A landscape with many valleys, sampled at points; each row gives a point and its height.
A ball rolls from a point to whichever of its 2 nearest points has the largest drop for the distance, and stops where none of them is lower. Distance is the straight distance between rows; heights are no part of it.
K664: [ 19  22  -3 -27 -12 -17  72   0 -20  -9   4 -20 -12 -47 -79  10   8  20
 -54  44   5   6  12  29 -27  23  -2  40 -11 -11  29 -14 -16   9 -23 -21
  -7  14 -10  -4   9   7  43]  height 583
K984: [  8   2 -48  -4 -31  36  -4 -26 -12  19  31 -22  -1  -3  17   9  18  21
  -7 -36   6  21 -27  19 -15  20  18  34 -12   0 -29   5 -18  28 -30  23
  45 -28  30 -15 -13 -33  42]  height 796
K169: [-16   9 -22   4  10   2  34   3  35 -10 -20   4 -22   0  11  27 -28  40
  37  70  57 -30  -2   7  21  39   3  17 -28  -7  -9 -30  11  23   3  22
  21   4 -21   0  10 -34  32]  height 660
K238: [-23  -9 -10   9  -8 -30 -41  16  -6  28  17 -26  49  20  49  -9  23 -12
 -10 -22 -43  10 -13 -15 -11 -34 -11 -39  19  10  -9  20   5 -35  17  -9
  -2  24  26 -13 -23  53 -31]  height 933
K459: [-26  -2 -20   0   2 -13  21   7  -3  30  22 -29  24 -34  36  45  34  -2
  -1 -11   0 -22 -19  10  -7   9 -11  50 -15  -6  -8  11 -33 -18  14   3
  12  -5  56  -6 -15  49  29]  height 465
K964: [  6   4 -26 -11 -53  44 -37  -1 -18   0   9 -15  23  18   0 -47  16  -3
 -30 -21 -38  35  16  20 -30 -39  28  -6  25  21 -16   1   8  15 -47   2
  30  -3   1   0 -15   0  -9]  height 900
K547: [ 20 -10  18 -22   9  -7 -27  12 -25 -19   1  23  -8   3 -22 -37  15 -27
 -37 -87 -52  28  17   0 -17 -38  10 -17  43  13  -8  26  17 -17 -12 -18
 -41   2  -2  23  25   4 -58]  height 753
K172: [-10  -4  -2   7  -4   1 -18   3  11  17   1 -40  25  -5  45  11  33 -53
  20  10  22 -43  21  17   9  -9 -18  49 -32   6  25 -12 -14 -33  33  15
  22   4  28   5  -4  74  -1]  height 664
K895: [-28 -11  -9  -9   8 -12  11  -4 -12  27  20 -14  14 -34  29  29  45  -5
  -3 -35 -19 -14 -15  13 -15   2 -11  33  10   1 -11  20 -28 -21   8 -14
   0 -11  55  12 -13  49  -9]  height 536
K370: [ 45  28  -3  -2  -9  30   7  -8 -10  -7  10  -1 -27  24 -60  -9 -11 -24
 -10 -10  54  17  14   9   1  27  13 -10 -33 -29  18   5  10  42 -16  33
 -18  -8 -45 -17  39 -58  40]  height 700
K189: [ -1  20 -25   1 -37  23 -26  16   3 -11 -21 -33  36  34  19 -28 -13  -6
  -7  79  15  -3  15  -5   2 -42  14  -5  -7   9  11 -54   7   3 -25  -2
  57  35 -16 -26 -12  22  21]  height 505
K887: [ 34  15   8 -13 -21  33  -9  -2 -17 -38 -12  34 -12   5 -41 -27  -1   1
 -35 -39 -23  26  31  11 -17 -31  43  14  25   8 -14  -5  10  11 -50  -5
  -1  -9 -28  22  21 -37 -14]  height 518
K449: [ -1   1  17  14  24 -23   3  18  10 -11 -26  15 -13  31 -14   2 -34   4
  17  47  17   1  -4 -29  29   6 -25 -55 -18  -4  11 -24  13   8  15  -5
  -8  21 -42 -28  -3 -18  10]  height 388
K530: [ -3   3 -23   3  -9  47  -3 -33  16  -6  -1  -6  -7 -17  32   7  -1   4
  18   6  26 -21   0  18   2  12  26  49 -10   4 -14 -15  -1  16 -14  20
  29 -25  11  19  -4 -15   0]  height 307
K633: [  5  25  13  -6  15 -35  58  -4   5  19  13 -16 -26 -25 -54  36   0  -2
  -5  -1  33  -9 -15  14 -14  63 -30   1 -17 -44  27  25 -17  21  39  13
 -40  -3   1 -19  22 -10  51]  height 780
K880: [ -9 -17  -3   7   5  -4 -15 -17  17  -2   1  48 -28   8  14   3 -38  61
  23 -24 -23  17 -28 -14  14  20  22 -27  25   7 -47  27   4  10 -13   0
  -2 -28  -2  21  -9 -66 -25]  height 636
K597: [  4  12  -2  -6   8  11  34 -24  -5  -3  14  12 -21 -49 -17  20  19  13
 -16 -43  -9 -10  10  33 -26   9  23  55  22 -12 -18  29 -18   1 -17 -12
 -17 -29  24  43  22  -2 -16]  height 422
K188: [-31 -30  12  12  25 -20 -24  -3   3  27  19   2   7   3  52  11  14  -8
  23 -58 -29  -3 -23  -7  11  -3 -23 -17  18   1 -10  34   1 -25  33  -1
 -14 -13  46  12 -11  28 -43]  height 778
K483: [-10 -18  -5   6   0  -7 -28  -6  12 -17 -14  49  -8  13  14 -17 -42  65
  27   0 -43  17 -26 -26  10  -4  36 -49  49  12 -43  14  26   6 -18  -7
   5  -7 -18  16 -16 -56 -49]  height 598
K175: [  3  10  -2   0   7  12  35 -38  15   5  21   5 -29 -46  -7  31   3  33
   6 -36  15 -17  -4  29 -13  38  25  45   3 -16 -28  28 -18  15  -5  10
 -13 -33  21  43  27 -26  -1]  height 464
K632: [  0  10   8  -6  19   9  10   7   5 -37 -48  -4 -26  -2  -5 -22 -34   8
   3  93  36 -37  41  -4  27  -8  -3  -4 -23  12  29 -60  18  -5  -3  -4
  26  30 -54   5  -1   6  -7]  height 382
K665: [  3 -19  16  -4   3   2 -57   7  -3  -7  -6  -1  30  20  31 -39  12 -46
   4  -4 -30 -11  35  -1   7 -49 -10 -24  21  17  22  -7  25 -44  27  -5
 -12  18 -11  12  -7  54 -77]  height 860
K680: [  2   5  15   4  29   3  34 -19  25  13   3 -17 -30 -40   9  25  28 -36
  36   4  53 -54  25  29   8  37 -16  49 -32 -21  26   2  -2 -11  48  25
 -21 -12   7  27  29  37   3]  height 907
K713: [ 11  11  -3 -26 -14  25  40  -8  -6 -10  -8 -17  -6 -53 -26  10  30   1
 -29  24   9 -25  38  31 -20  -8   8  74  -3   7  15 -17 -13  -9 -19 -12
  -1  -3   7  30   3  32  10]  height 286
K137: [ -9  -8   9  21   3 -19 -19  26 -16  27  18  -4  21  49  -2  11  -3 -20
  -2 -30   1  40 -38 -37  13   3 -31 -53 -24 -16   1  18  -5   7  15   8
  -5  10  12 -56  -1 -16  39]  height 666
K71: [ 16   0  -5 -24 -34  26 -37  15 -31 -15  -5   9  12  21 -15 -55  14 -13
 -50 -22 -59  33  26   4 -22 -54  23 -22  40  22  -7   4  19  -2 -45 -13
   4  17 -22   4  -7  -4 -29]  height 930
K567: [ -2  -9  19   0  10 -14  18   5  31 -46 -36  47 -21   2 -11 -15 -61  67
  30  80   2  -9   3 -22  25   5  17 -38  13  22  -9 -31  20   3 -12 -15
  10  12 -38  20  -6 -50 -13]  height 255
K111: [ -4   3 -10  19 -27  19 -47   2  12  20  -5 -54  41  34  55 -18  18 -60
  18  16  27 -21  16  12  14 -16   3  26 -39  10  12 -21   4  -9  19  29
  38  11  19 -14  -6  45   4]  height 601
K410: [-21  -4 -13 -16   4 -35  59  14  -5   3  -4 -20  10 -59  -4  35  20  35
 -19  59 -10 -15 -12   8 -17   1 -11  52   1   5  11 -19 -29 -22   4 -27
  11   5  23  -4 -23  49  33]  height 459
K81: [ -7  -8  -7 -16   0 -32  32  11 -30   4  12  12  13 -19 -32  12  15  23
 -33  -9 -28  27 -23 -13 -31   7  -7   5  33  -4 -13  11 -26  -2 -14 -22
 -14   1  18 -11 -13   9   9]  height 609
K910: [ -3   4  -2  21  -9  18 -43  13   8  13  -3 -29  29  43  42 -13  -1 -49
  18  14  36 -12   0  -8  24 -11  -4  -7 -37  -1  19 -20  16  -2  20  30
  24  11   9 -31   0  17  11]  height 550
K744: [  4   6 -41  -6 -52  43 -40 -19  -6  22  21 -37  22  15  34 -22  18  -3
 -15 -44  -8  24 -12  18 -18 -11  16   8 -10  10 -27   7  -9  26 -29  21
  55 -15  27 -17 -19 -15  28]  height 826
K639: [  2  16  31   3  23 -49  38  16  -6  31  27 -14  -7  -8 -54  31  15 -31
  -4 -25  17   4 -24   4  -8  46 -49 -15 -16 -40  30  26 -20   8  44   0
 -49   1  18 -15  15  11  31]  height 808
K660: [  9   8  -2   0 -19  46 -54 -11  -3 -20 -22  -6  12  32  22 -46 -24 -22
  11  24  16  -9  19  -8  14 -31  24 -15  -5  11   9 -33  26  17 -13  20
  26   3 -31  -1  -2 -17 -12]  height 456
K243: [ 15  14 -22 -26 -45  27  15  18 -30   2   3 -22  21   5 -49  -8  27  -7
 -46  18  -3  29  13  16 -22 -13   0  25 -14   9  11 -15 -12  20 -52  -2
  20  10  -6 -29  -9   5  53]  height 575
K176: [ 19   9 -13 -27 -51  39   7  10 -27 -25 -14  -4  16  -2 -35 -30   8   7
 -44  26 -22  20  27  20 -25 -33  23  26  16  19   8 -23   0  14 -61 -16
  19   8 -18   0  -7   1  13]  height 643
K68: [ 39  30   5 -12  -7  19  22 -16 -12   2  24  -9 -18   2 -67   1   3 -18
 -23 -34  37  14  13  24 -14  44  11   7 -18 -38  19  29  -6  44  -4  27
 -37 -14 -16 -13  46 -46  46]  height 728
K755: [-13  10 -16  14   7  24  -2  -4  35 -20 -34  -2 -12  14  31   3 -40  26
  39  69  50 -32   0  -9  33  12  10   3 -20   3 -10 -40  19  26  -2  20
  39   4 -21  -2  -1 -28   9]  height 681
K661: [-13   4 -23  13  -3  -2   6  10  -4  25  11 -21  24   7  20  28   5  -4
  -3   4  13   6 -29 -12  -2  14  -7  12 -23 -12  -6   5 -17   3  -1  11
  17   5  24 -45  -8   6  50]  height 527
K50: [-19  -8 -18 -19  -7   2  17   2  -6  -9  -5   4  14 -45  22  11  17  30
 -21  21 -30 -21  13  12 -20 -23  10  43  36  16  -6  -4  -7 -26  -9 -30
   5  -6  24  26 -23  46 -32]  height 739
K809: [  9  -2  40  -8  35 -45  20  16   8 -45 -44  42 -30 -13 -39 -24 -35  22
 -22  35 -23   1  22 -22   2 -22  -1 -32  27  12  17 -14  19 -16   7 -46
 -30  24 -57  18  -3  -6 -33]  height 838
K845: [  4 -17  47  13  37 -17 -27   1  18 -12 -18  41 -23  15  -3  -3 -29 -21
  33 -16  -7  -2   7 -21  31  -9 -27 -48  -3  -2   9   5  33 -13  37 -14
 -46   7 -33  11  11 -12 -52]  height 791
K15: [-20 -15 -14  -3  -1 -16   7   7 -11  -6  -2  20  18   1  -3   5 -13  47
  -9  21 -34  22 -26 -27  -3  -7   6 -26  37   3 -20   4 -12  -3 -14 -13
   9   8   7 -13 -21  -9   1]  height 540
K376: [ 13  15 -29   0 -61  48 -53   2  -9  12  11 -42  33  41  19 -43  12 -27
 -21 -19  -6  39   3  15 -12 -27  19 -10  -6  14 -13  -7   3  28 -33  19
  48   4  -3 -24 -14  -6  28]  height 862
K512: [ 20   5  15 -17  -6   9   6   8 -26  -7  -7  -6   2  -1 -40 -11  18 -42
 -35  -4   4   1  27   7 -12 -14 -13   9  -5   7  26 -12  -7 -11  -8 -15
 -16   9 -13   0  10  26   2]  height 402
K549: [ 20  14  -1  -9 -11  30  18 -17 -10 -18   1  17 -14 -22 -31  -3  16   6
 -27 -43 -11   4  27  24 -27  -6  28  42  17   3 -14  11  -9   7 -26  -5
  -8 -18   4  32  28 -12 -14]  height 466
K306: [ -1   5 -18   7   3  -7  22 -24  11  21  26   8 -19   3 -14  37  -3  35
  12 -22  19  15 -41   0  -2  53   5  -5 -12 -25 -29  33 -20  29  -6  25
  -9 -31  15 -14   4 -52  40]  height 549
K565: [  0  13  42   8  38 -31  44  -8  25   1 -13   5 -40 -31 -20  22  -4  -7
  13  10  16 -32   3   4   2  31 -30   6  -6 -17  21   7  -4 -13  42 -16
 -49  -4 -11  22  11  16 -13]  height 880
K907: [-30  -2 -29  31  -4  -2 -28   2  29   9  -7 -14  32  18  68  -5 -26  42
  29  41 -19   2 -25 -22   1 -25  25 -25  20   3 -30  -9  14 -12   0  -2
  43  16  12  -9 -27   7 -12]  height 777
K18: [  2  -5 -20   6 -21  18  15 -18   2 -14   2  25  -9  -3   6   9 -28  78
  12  10   8  15 -28   0  -1  21  45  15  18   8 -30  -4  -2  21 -44  12
  30 -25  -2  19  -7 -64   8]  height 318
K315: [ -5  -4 -19 -20 -33  31  -2  -4  -8 -15  -8  -5  27 -19  11 -17  11  22
 -24  23 -30  -2  20  18 -22 -38  24  31  27  20  -7 -18   2  -9 -38 -15
  26   4   5  20 -14  24 -19]  height 695
K996: [ 37   3  18  -3  -7  29 -38  -6 -19 -27  -5  36 -20  19 -28 -43 -13 -24
 -20 -58 -22  29  23   0  -3 -38  28 -19  12  11 -12   2  21  13 -29   3
 -17 -10 -34  14  23 -42 -26]  height 564
K745: [-18  -3 -17  22 -13 -21 -45  19  -4  21  11 -20  49  34  44 -14   1   3
  -5  -1 -34  30 -22 -29 -10 -37   2 -49  17   0 -15  11   8 -21  -1  -8
  21  30  10 -29 -24  19  -3]  height 888
K32: [-11   8  -6   3  12 -25  61   0  30  -2 -11  10 -30 -12 -22  36 -24  52
  25  65  38 -15 -15   0  12  55  -5   2 -18  -8  -6  -9  -5  16  13   6
  -4  -1 -15   0   5 -34  36]  height 631
K70: [-21   1  -9  26  17   3 -11   8  45  -8 -29   7  -8  32  40   6 -49  17
  57  69  28 -28  -7 -25  42   6 -11 -35 -17   4  -3 -34  21  14  13   8
  32  18 -28 -22 -11 -25   7]  height 702
K405: [-14  -6  26  28  27 -40  -5  22  13   8 -18   0  -9  35   6  12 -23 -16
  33  42  19 -16 -11 -26  36   9 -51 -41 -37  -3  26 -20  16 -15  46  -6
  -7  24 -15 -39  -1  11  17]  height 299
K634: [  7 -11  16   6   5  13 -11 -12  -4  12   9 -26   7   1   8   3  38 -61
  14 -21  26 -29  22  17   9   1 -16  33 -29   6  29  -8 -12 -17  29  15
  -5  -4  21  13  12  44 -10]  height 703
K830: [  0   2   1   6  -3  35 -30  -7  10 -32 -21  27  -9  20  18 -27 -49  26
  22  37   7  -1   6 -20  24 -20  30 -24  11  12 -12 -26  28  17 -24   8
  28   0 -42  16  -7 -46 -24]  height 394
K813: [-20  10 -34  20 -27   1 -26  16   9  22   6 -32  51  24  48 -13 -12  16
   2  35 -17  20 -21 -16 -14 -37  18 -18   2  -2 -18  -7   2 -10 -19  -7
  43  27  16 -31 -21  19  19]  height 833
K636: [-20   5 -21  20 -10 -16   2  31  -3  27   1 -36  32  18  42  16  -6 -13
   8  36  24 -13 -14 -20   5  -1 -18  14 -37  -8   6  -3 -13 -10  13   3
  31  29  25 -49  -7  33  56]  height 554
K337: [ -8 -13  10  12  17 -19  11 -24  29   1   7  47 -38 -14   2  22 -27  62
  28 -37 -22   9 -28  -2   3  43  17  -9  29   0 -54  40  -9   9   0 -11
 -24 -39   8  37   4 -64 -23]  height 665
K905: [-19 -12 -12  15   2 -23  -3  16 -11  30  18 -13  30  24  17  21   4   3
  -6 -21 -15  26 -40 -24   1   3 -17 -21  -7  -8 -11  22 -25  -1   3  -1
   4   5  30 -45 -18   2  37]  height 599
K95: [-18  -7  29   4  23 -51  21  24  -9  21   7  -5  11  -4 -10  27  26 -31
  -9  -6  -5  -7 -17  -9  -4   8 -55  -7 -14  -8  29   9 -19 -34  43 -15
 -28   9  21 -13 -10  57   6]  height 868
K553: [ 21  28  19 -18   6 -27  52  10 -28   3   9 -19 -14 -34 -77  11  15 -14
 -50  12   8   5  15  13 -27  25 -18  12 -11 -26  36   2 -19   3   3 -19
 -34  10  -5 -13  16  21  35]  height 632
K462: [-18 -15  -8 -13   7 -17   3   1 -17  -3   2  16  -1 -30  12   6  16  26
 -19 -30 -55  -3  -7   1 -23 -14  12   8  57  11 -27  21  -5 -21  -7 -24
 -15  -8  34  27  -6  21 -50]  height 779
K130: [  1  11 -11  -4  -8  25 -12   8   2 -24 -34 -11   8  17   5 -24 -24  -1
  -1  73  24 -16  21 -10  12 -26  13 -13  -6   7  21 -54  15   6 -15   0
  37  25 -35 -15  -9   3   3]  height 438
K348: [ -6 -16   7 -15  -5   6 -30   6 -16   6  21 -17  27   1  22 -21  47 -51
 -13 -47 -32 -14  29  22 -13 -28 -11  15  13  27  13  19 -13 -36  16 -11
  -9   0  30  26   0  69 -52]  height 793
K915: [ -3 -11  14 -10   3  -1 -35   2  -6  -2  -6 -17  26   7  29 -18  25 -46
  -3   8 -20 -30  39  10   4 -40 -19   7   4  21  31 -14   0 -48  28 -10
 -11  12   0  20 -11  78 -54]  height 831
K228: [ -3  -2 -28   2   3  27  22 -21  24  15   3 -29  -5 -34  31  31  25 -18
  22  11  50 -43   6  30   5  27   6  74 -34  -8  -4 -13  -4  10   3  36
  20 -25  20  17   6  11  27]  height 376
K170: [  2 -11  26  17   5  -7 -32  12 -13  13  13   0  10  36  -6  -7   4 -43
  15 -28  12  18  -9 -19  18  -6 -38 -45 -29 -10  25  -1   9  -3  20  15
 -18   7  -5 -31   3   2  -1]  height 719
K518: [ -1  10 -24 -23 -19  14  15   9 -10  10  -3 -32  20 -24  -6  15  41 -23
 -27  33   7 -19  30  27 -12 -15  -7  53 -15  16  27 -25 -18 -14 -16 -11
  17   5  17  -7 -14  57  24]  height 124
K382: [  1  -8   7  -3  21 -22  -3 -23   4   5  13  38 -38 -22   0   6  -2  35
  -3 -92 -36  17 -26   5 -14  18  19  -7  40  -8 -54  53  -5   8  -6 -14
 -28 -36  24  39  19 -40 -51]  height 696
K439: [  0 -15  -3  -6   1 -10 -53   9 -13 -10  -5  30   0  19  14 -34 -25  11
  -6 -27 -60  25  -5 -33   6 -42  20 -64  50   5 -21  18  42 -10  -8 -12
 -14  16 -20  15 -10 -21 -62]  height 926
K479: [  7  -8  48   6  42 -25  -6  -1  25 -34 -39  49 -28  -3  -4  -6 -37  -1
  19   9  -7 -20  21 -19  24 -18 -11 -30   8   9   8  -5  32 -20  26 -30
 -42  14 -47  24   3   0 -62]  height 812
K893: [-23 -12  10   8   6 -45  -8  31 -11  24  16 -15  43  14  28  16  22 -28
  -8 -20 -24   1 -17 -21  -4  -8 -39 -15   3  -2  12  19 -17 -32  28 -13
 -13  15  30 -24 -19  59  -4]  height 906
K162: [-10   8  -8 -16   4 -33  66   6  -8  -8  -9  -8  -8 -51 -42  21   4  42
 -23  65   2  -5  -5  10 -14  22  -4  33  -5   0  20 -22 -22  -2 -10 -19
   0   6   2   0  -8  14  42]  height 531
K142: [  9   2   9   5   4  11   2  -5  19 -27 -17  40 -25  13 -18  -2 -44  42
  21  37  15   4  -6 -19  24  11  21 -22   2   4 -13  -9  12  23 -18   5
   3  -5 -33  14   2 -61  -6]  height 332
K535: [ 36  -4  15   7 -17  40 -55 -11 -14 -16  -4   6 -11  50 -11 -54 -12 -61
   8 -34  21  19  24  -5  20 -21   9 -34 -28   2  15 -16  27  28  -6  29
   1  -2 -38  -9  18 -41  -9]  height 637
K965: [ 37  -9  18   3  -6  36 -61 -11 -15 -17   8  19 -17  34  -2 -56 -14 -43
   6 -71  -7  29  20  -2  17 -34  14 -34   0  13  -2   3  26  11  -6  16
 -10 -11 -25  10  19 -38 -33]  height 603
K37: [-11  -1 -11  12  12   4  21 -38  19  24  33   0 -29 -23  26  41  15  30
  25 -56  16  -6 -33  12  -1  54   3  20  -6 -13 -38  40 -16  17  12  21
  -1 -42  38  19   5 -38   8]  height 506
K550: [  7   3 -35  -1 -33  54   2 -35  10 -16   0   5  -5 -23  25  -9 -19  54
  10   9  17   0  -4  20  -5  15  52  52   0  15 -19 -17   9  26 -45  24
  51 -33   5  31  -7 -49   5]  height 231
K952: [  0  11   2 -22  -1 -32  43  10 -28  12  14  -5   5 -37 -52  18  30  -1
 -39  -6 -14  11  -7   7 -32   6 -20  15  11 -10  11  10 -34  -4  -1 -29
 -26   4  13  -5  -9  29  21]  height 654
K150: [-12 -18 -26   2 -17 -16  35   1  -1 -14  -6  32  13 -10  -2  15 -30 103
  21  40 -21  29 -44 -14   5  31  37   1  40  20 -30  -1 -17  12 -30  -6
  23 -17   8   7 -18 -50  17]  height 401
K375: [ 18  27  -4  -5  10   2  40 -10   1  18  22 -16 -18  -8 -49  30   7 -10
  -7  -4  50  -2  -3  18  -7  52  -4   4 -22 -47  22  25  -7  33  10  26
 -27  -8 -10 -17  34 -28  55]  height 755
K610: [ -9   4  31  17  30 -44  40  -9  35  21   4  14 -32  -7 -17  38 -15   3
  31  -3  17 -17 -18  -5   9  52 -35 -20  -9 -27   4  24  -5   5  49  -1
 -54  -8   2   1   9 -24  12]  height 861
K569: [ 19  13   6 -30 -31  14   8  23 -38  -5  -4 -14  17  19 -53 -16  30 -39
 -50  14  -3  23  31   8 -19 -19 -17   6 -16   9  30 -17  -8  11 -29 -14
  -4  17 -22 -23  -1  20  34]  height 490
K366: [ 12  -3  18 -10  26 -22  -9  -1  -9 -13   3  34 -29 -16 -20 -11   9  -1
 -21 -98 -47  25  -4   7 -14 -18  13  -7  43   0 -23  38   5  -7  -8 -23
 -41 -13  12  38  31 -11 -57]  height 724
K436: [ -5   7 -29   9   5   6  21   0   9  22   7 -23   2   1  16  35  13 -16
  10  14  56 -17 -16  11   7  37  -3  30 -42 -19   1  -6  -3  15   6  34
  15  -4  11 -28  12   0  54]  height 448
K8: [ -4 -25  17  -6  16 -17 -55  10  -6 -13   1  19  17  17  28 -24  -8 -20
   5 -23 -49  10   9 -28   8 -40  -6 -59  33  12  -1  12  40 -29  20 -13
 -30  25 -14   7 -15  22 -72]  height 895
K288: [-31  -7  -7  29  15  -7 -16   7  41   5 -25   6  13  21  64   8 -42  27
  52  64  -6 -15 -20 -28  23  -8   3 -38   4  -2 -16 -14  18 -11  24 -10
  28  21  -3 -21 -23   0  -1]  height 734
K133: [-21   0  23  15  31 -51  39   9  11  29   4   2  -8 -11 -15  35  11  -7
  16  -3   1  -5 -32 -10   1  31 -46 -17 -12 -22   6  18 -17 -13  47 -13
 -37  -3  23 -19  -5  20  22]  height 837
K955: [ -3 -24  41  15  23 -20 -45  17  -3   4   0  18   8  40   9 -10 -16 -34
  20  -6  -4   4   0 -29  32 -18 -42 -57 -11   3  27  -5  31 -19  37  -3
 -29  15 -15 -22  -8  18 -31]  height 757
K767: [ 34  11 -16  -4 -13  32   9 -29  -8  21  40 -26 -11   3 -32   5  36 -35
 -11 -58  42  22   1  27 -17  37   9  16 -34 -16   6  29 -14  40  -7  39
  -4 -26   8 -12  31 -36  49]  height 756
K626: [  7  -3  14   7   4   1 -29  16  -4 -16 -17  31  -6  50 -16 -20 -47   1
  20  22   1  28 -14 -42  35 -16  -9 -77   0  -8   1 -11  24  16 -10   3
  -1  22 -46 -31  -8 -45   6]  height 469
K498: [ 12 -12   7 -21 -14  12 -19  12 -28   3  19 -10  14   0 -10 -25  47 -41
 -38 -72 -31   9  29  25 -26 -30  -9  12  17  20   7  22 -15 -10 -13 -17
 -17  -2  22  22  11  44 -36]  height 818
K885: [-13 -10 -10   0  -7 -37  38  13   3 -13  -7  28   8  -3 -20   9 -25  78
  13  55 -25  32 -40 -30   4  24   8 -22  31   6 -17  -5 -23  10 -19 -10
  13   4  -1 -19 -16 -38  29]  height 467
K606: [  8  -3  23  -6  16  -8  -1   6 -16 -11 -10  13  -6   0 -24  -7  -2 -21
 -19  -1  -9  -1  18 -17  -8 -21 -20 -18  10  -3  21  -1   0 -21   7 -27
 -26  11 -18   2  -5  17 -27]  height 305
K83: [-12 -24   8   8  12   7 -36 -13   3  22  27 -13   8   3  51  -7  32 -30
  19 -70  -7  -9  -4   9  11  -6 -16  -2  -5  10  -1  22  -2 -22  30  16
   2 -17  41  15  -3  34 -35]  height 751
K717: [ 22  26  13 -20   6  12  50 -18   5 -23  -4   2 -17 -71 -36  13  27   6
 -23 -22  -9 -22  42  49 -34 -11  29  85  19  -1   1   4 -12 -13 -10 -21
 -16 -16  14  57  29  31 -16]  height 366
K736: [ 18   3 -36  -2 -14  33   1 -37   1  23  37 -15 -16  -3  13  10  25  -2
   5 -54  37  11 -17  21 -10  40   9  29 -28 -11 -18  20 -18  33  -7  48
  22 -32  18  -6   6 -41  39]  height 776
K908: [ -4  11  38   3  41 -29  45  -6  21   3 -11 -20 -36 -38 -14  19  13 -29
  22  23  36 -51  26  25   7  37 -35  31 -26 -19  41  -3   5 -19  60  -1
 -38  -2  -6  26  21  41  -8]  height 894
K103: [ 28 -10  29 -18   6  -7 -11  15 -21 -16   7   3  -2  -3 -33 -27  36 -57
 -38 -64 -32   7  38  16 -18 -36 -13  13  21  16  24  13  -1 -27   3 -25
 -43   6  -1  29  24  49 -51]  height 790
K338: [-25   3   3  20  18 -36  17  34  12  16 -20 -24  -3   7  25  28  -9 -14
  15  58  28 -32  -8 -17  20  13 -39   5 -41  -7  16 -19  -7 -22  34  -1
  16  25   6 -41  -4  40  37]  height 425
K747: [-18   5 -31 -14 -11  -7  36  13   2  18   7 -36  26 -41  24  39  26   8
 -11  39  -1 -26  -4  14  -8  -4  -4  63 -13   3   6 -18 -30 -15  -5  -6
  26   5  35 -14 -22  52  41]  height 333
K748: [ 32   9   2   2 -11  38 -17 -15 -15 -10   9   2 -14  27 -28 -21  -3 -35
  -7 -30  27  21  12   1   3  -1  13  -9 -24  -8   5   2  10  30 -18  24
  -3 -14 -30  -8  21 -49  16]  height 669
K155: [  5 -28  20  15  22  23 -28 -25  11  14  29 -19  -8   0  31 -15  31 -65
  40 -57  28 -34  19  18  17   2  -8  37 -23  10  17   6   3 -17  45  28
   5 -20  29  33  16  35 -38]  height 725
K432: [  5  12  -5  -2   3 -11  47 -11   7   2  12  13 -18 -18 -38  30 -13  46
   6  21  14   6 -21   3  -9  45  13  12  -4 -21 -15  17 -15  24  -6   7
 -18 -16  -1   4  14 -47  34]  height 590
K120: [-27 -21  -6   7  15 -10 -18  -9   1  17  11  12   3  -8  38  10   7  18
   8 -40 -37   7 -27 -11  -1   2  -5 -23  33   2 -30  30  -3 -11  18  -9
  -3 -18  30   8 -15  -3 -32]  height 804
K599: [  0   0   2  17   4  36 -45 -13  10  -4 -18  -4   0  27  32 -15 -21 -26
  31  11  30 -15  -1 -10  30  -8   8 -17 -19   4   5 -26  23  17   6  32
  21  -5 -19 -14  -3 -15  -8]  height 497
K670: [  0 -13   5   2   1 -10 -32  10   0 -19 -11  48  -4  33  -3 -19 -51  41
  20  13 -25  36 -23 -38  22  -7  19 -79  28   2 -20   7  23  12 -20  -6
  -5  11 -37 -10 -15 -59  -7]  height 539
K814: [  1  -3  12  -7   7  -5  12  12  15 -49 -48  26  -8  -3  -4 -26 -48  50
   2  91   2 -17  22 -20  20 -13  11 -23  14  21  10 -46  20  -7 -17 -20
  28  25 -43  14 -11 -16 -18]  height 320

Where does a ball stop that starts at each point below?
K845 => K661
K498 => K405
K81 => K550
K462 => K606
K744 => K597
K813 => K597
K439 => K405
K375 => K597
K880 => K405
K32 => K597

Call two points neighbours if one is among the 2 nearest of the other. Go from one point of each pair to the other, from neighbour to neighbour, staying as low as possible. Name the highest point that can't be avoided.
K747 and K550 => K952
K550 and K348 => K498
K405 and K661 => K636
